The views of a scene show one set of named points, each view turned or mirrored, and shifted as a whole, with a little noise and some points left out.
(in the rows, 128 means zero)

Scene 1
View 1
gope: [137 158 120 203 141 108 158 115 134 181 139 174 194 132 154  89 122 142
 120  85 166 112  96 137 133 197 135 116]
boga: [123 127 110 179  79 124 140 109 114 190 110 170 172 144  82 109 137 149
 154  63 187 154 133 166 134 201 130 131]
vizi: [167 182 133 118  82 137 156 123 130 161 162 160 168 112  96 176 154  99
 141  85 125 157  99 198 114 183  85 114]
komep: [151 177 141 105  89 151 168 128 130 144 144 170 182 124  98 168 130  93
 144  83 118 161 137 178 105 204 108 119]
Muv: [135 190 121 153 174 136 183 125 154 132 149 195 209 135 199  88  82  95
  97 101 107 105 151 112 123 233 166 116]
rirok: [161 176 157 187 116 106 174 135 130 171 162 165 207 116 139 144 141 137
 141  86 152 130  72 159 109 181  93  91]
lef: [152 153 111 197 115 105 135 105 131 196 146 158 172 122 130 113 155 145
 121  83 178 123  66 175 148 173 110 118]
puti: [146 154 131 169  87 122 151 115 119 186 138 165 179 129  94 138 152 136
 147  70 162 151 100 180 127 186 105 115]
Fimo: [124 135 112 188 103 120 140 103 119 188 125 171 176 139 104 103 134 144
 143  73 178 141 116 161 137 197 132 124]
fatob: [153 203 145  69 110 167 185 136 137 118 156 177 189 124 120 174 115  60
 132  90  80 158 160 167  97 216 118 115]
vub: [111 134 133 208 110 113 170 126 115 180 110 184 200 156 109  91 111 158
 154  65 177 145 147 131 113 220 141 120]
lusep: [151 174 156 187 125 113 177 134 130 168 152 171 205 127 139 132 129 134
 141  82 147 133  90 148 105 193 106  94]
baduk: [136 147 127 201 124 104 158 119 128 187 130 176 192 138 134  99 126 148
 136  77 172 127 101 139 128 202 129 115]
View 2
vub: [156 112 137 181 101 136 152 141 215  50 115 113 151 148 132  92 131 151
  88 102 110 173  90 165 129  97 108 116]
boga: [154 117 171 176 125 119 157 135 200  46 121 116 137 137 144 103 110 109
  67 122 117 199  76 204 133  91 110 121]
komep: [149 156 201 175 163 106 197 173 192 128 152 129 121 200 156  89 105 106
  45  65 151 193  91 187 121  78 166 130]
puti: [154 134 184 182 159  99 170 176 202  67 129 134 122 154 157 106  91  99
  68 119 131 187  81 183 145  83 126 124]
baduk: [143 112 127 181 126 117 139 167 191  56 120 135 133 145 138  99 108 128
  90 110 127 170 106 142 147  95 119 121]
vizi: [150 156 203 179 193  85 191 196 189 110 153 151 109 181 163 102  79  86
  46  88 153 196  89 181 136  74 165 132]
Fimo: [147 111 152 182 121 116 141 145 195  47 122 121 134 136 144 103 103 106
  71 120 127 186  84 180 145  96 113 125]
rirok: [147 140 155 185 173  98 170 219 196  77 123 159 115 161 152 103  87 126
  89 107 141 165 112 123 157  82 144 112]
Muv: [119 119  82 180  89 122 124 151 163 136 154 132 133 192 120  75 144 138
  55  38 167 154 148  95 114 113 164 136]
lef: [140 103 141 178 147  93 122 165 190  30 120 141 120 122 146 120  86  86
  80 147 135 181  87 160 165  96 109 117]
lusep: [146 138 146 183 154 107 169 206 198  86 123 147 122 166 144  95 100 141
  89  92 138 158 119 122 150  86 138 114]
View 3
komep: [113 103 121 103 170 145  65  57 191  89 127  76 144 127 119 180 137 123
  90 111 169 131 128 144 105  37 149 153]
lusep: [101 125 148 119 149 160  95 104 137  89 146 122  98 154 134 155 153 124
 140 109 168 126 144 151 123  89 139 122]
gope: [142 147 159  91 141 149 119 123 110 115 146 114 118 149 113 140 154 115
 160 132 148 122 123 134 147 105 140 132]
boga: [146 123 168  45 177 142 102 122 174  84 130  82 141 193 134 159 133 111
 112 172 135 123 109 113 122  91 144 131]
rirok: [101 120 143 118 133 165  96  96 140  87 154 114  85 166 131 150 162 139
 137 103 161 121 148 154 109  94 144 120]
fatob: [106 106 106 136 172 144  50  40 184 102 122  80 168  77 110 198 137 118
  84  86 190 141 128 159 123  12 154 172]
lef: [152 136 164  46 131 146 123 119 135  97 156  76 104 196 116 135 153 134
 136 155 123 120 128 123 117 121 145 121]
Muv: [144 160 152 137 153 145  96 105  91 152 140 124 157  60  97 157 148  91
 158  97 175 133 112 150 189  71 139 172]
baduk: [134 137 167  81 154 154 107 127 126 102 142 113 115 169 123 145 142 115
 149 140 150 122 124 127 139 104 137 126]
puti: [126 111 147  66 153 146  95  92 176  81 139  80 118 183 131 162 140 131
 114 144 146 126 130 131 102  83 148 125]
vizi: [111 104 117  93 135 144  75  48 190  81 142  61 120 148 118 172 150 151
  91 100 158 129 147 146  83  54 157 141]
Fimo: [148 125 167  51 163 141 112 123 156  93 138  85 128 180 128 152 138 118
 128 162 131 122 116 119 126  98 143 129]
View 4
vub: [128 124 121 141 101 133 121 127 163  95 122 133  96 142 105 134 131 112
  75 143 167  64  63 140  93 153 102 135]
fatob: [144 171 101 165 164 161 101  30 183  92  76 135  79 102 202  99 200  99
 106 110 102 126 116  66 111 130 181 196]
gope: [113 135  81 103 114 132 100  89 139 101 147  96 128 111 117 153 153  89
  81 155 125 128 108 142 110 176 110 128]
puti: [118 132 105 170 132 135 128  87 175  90  92 100 125 121 137 124 126 155
 120 117 175 107 119 127  75 141 129 140]
Muv: [126 166  80  82 117 151  86  74 138 103 153 123  88  94 144 144 196  45
  68 163  78 126  95 108 132 165 125 156]
lusep: [123 109  95 143 133 131 114  53 158 104 120 110 128 121 131 126 141 130
  73 129 144 126 112 133  97 187 131 138]
rirok: [115 102  96 157 136 133 124  45 158 103 119 101 144 118 132 130 133 143
  81 115 154 145 124 139  97 191 136 136]
baduk: [109 131  88 134 117 133 116  95 151  95 124  86 132 118 110 152 126 129
 104 139 164 118 116 147  84 159 106 125]
lef: [106 136  86 147 111 132 123 116 153  92 120  69 149 116 108 146 105 149
 127 139 185 112 124 160  72 150  96 119]
vizi: [122 149  96 189 158 146 122  43 187  88  77  94 127 108 176 112 147 154
 132  97 154 135 138 109  80 142 160 168]
Fimo: [115 140 107 150 113 137 120 124 166  88 115  96 121 123 115 139 117 135
 116 142 178  85  99 137  76 133 105 131]
boga: [119 147 115 163 110 138 123 131 172  83 102 110 109 133 115 133 120 137
 125 135 189  74  95 134  74 121 109 137]
View 5
puti: [103 119  97 137  98  86 100 107 147 130 157 155  97 168 136 150 118 157
 105 110 147  85 208 160 105 159 162 147]
vub: [ 80 118  93 131 110  80 121  86 130 154 111 191 107 127 120  95 139 151
 121 111 147  96 168 168 117 154  89 164]
rirok: [ 90 107 106 169  83  92  88 111 170 140 133 107  99 155 130 154 155 157
  91 135 178  73 209 146 116 124 147 132]
lef: [105 117 110 121 129  97  92  95 137  95 179 133  95 129 131 134 124 143
  84 106 157 102 184 175 102 129 139 175]
Fimo: [ 99 116 100 121 119  93 106  89 132 123 150 172 103 133 128 124 123 146
 105  99 138  98 186 168 109 156 125 167]
gope: [105  98 110 148 109 106 104  89 153 125 140 129  94 112 127 121 168 127
  86 126 152  92 154 170 109 128 108 152]
vizi: [121 107  96 157  72  90  87 118 176 145 170 135  96 201 149 182 136 161
 105 118 128  61 222 153  88 179 199 112]
lusep: [ 91 102 104 170  82  93  95 109 168 150 121 121 102 153 123 140 164 151
  97 136 171  75 195 154 113 131 128 128]
baduk: [ 96 106 102 139 113  99 102  91 145 132 135 143  99 126 125 120 150 144
  96 118 155  95 168 165 109 136 112 161]
fatob: [137  85  74 186  32  96 109 118 187 205 126 161  90 208 163 170 180 152
 122 127  92  39 184 154  75 222 168  65]
boga: [100 125  89 115 117  84 113  92 122 131 155 186 104 150 134 120 109 154
 110  94 132  96 190 174 104 169 133 169]
Muv: [132  76  94 168  82 122 108  90 172 165 121 134  85 121 136 124 217 116
  91 136 112  70 113 168  90 162  92 114]
komep: [123  98  84 160  63  88 106 111 167 173 139 163  93 201 154 165 144 159
 121 117 112  58 201 159  87 199 171 101]
View 6
fatob: [159 119 225 146 121 136  62 104 193 136 190 112  75 123 130 165 125  79
 166 156 226  30 152 166 159 136 122 124]
rirok: [ 80 144 122 159 149 156 114  80 121 140 160 132 133 127 158 157 116 106
 129  97 171  88 141 184 167 169 149 102]
komep: [150 136 181 136 112 158  87  95 165 134 170  87  89 132 139 159 122  86
 153 146 206  55 142 166 166 154 124 107]
boga: [138 153 116 106 112 184 143  82 106 110 154  85  94 147 160 128 154  67
 176 157 148  72  99 137 137 173 159 135]
vub: [109 150 101 134 133 184 144  62  89 125 150 113 103 139 178 119 179  82
 182 141 143  48 113 143 130 167 176 143]
gope: [ 75 142 118 130 143 161 135  83 102 118 170 167 121 121 147 137 132  77
 156 117 137  90 100 154 133 156 173 143]
lef: [ 91 158  92 112 123 181 153  87  88 100 152 117 123 144 142 138 111  81
 134 115 121 129  94 161 147 184 154 120]
Fimo: [117 158 105 110 114 183 144  82  96 108 154 104 111 145 151 132 136  77
 158 137 136  94  99 150 140 176 157 130]
vizi: [135 140 167 134 114 155  90 106 159 128 169  84 108 136 130 167  94  96
 128 125 194  92 149 182 179 165 111  90]
puti: [123 153 116 124 117 175 126  86 123 117 152  82 114 148 152 150 120  91
 141 126 161  96 126 168 162 181 140 101]
baduk: [ 89 146 109 131 141 168 137  77  99 120 158 141 122 134 155 134 142  81
 158 119 144  86 109 154 136 163 169 134]

Which points are out of place in each view (at most two, in the order of its rows)? Write none if all are in place.
view 1 => lef
view 2 => none
view 3 => none
view 4 => gope, baduk
view 5 => Muv
view 6 => boga
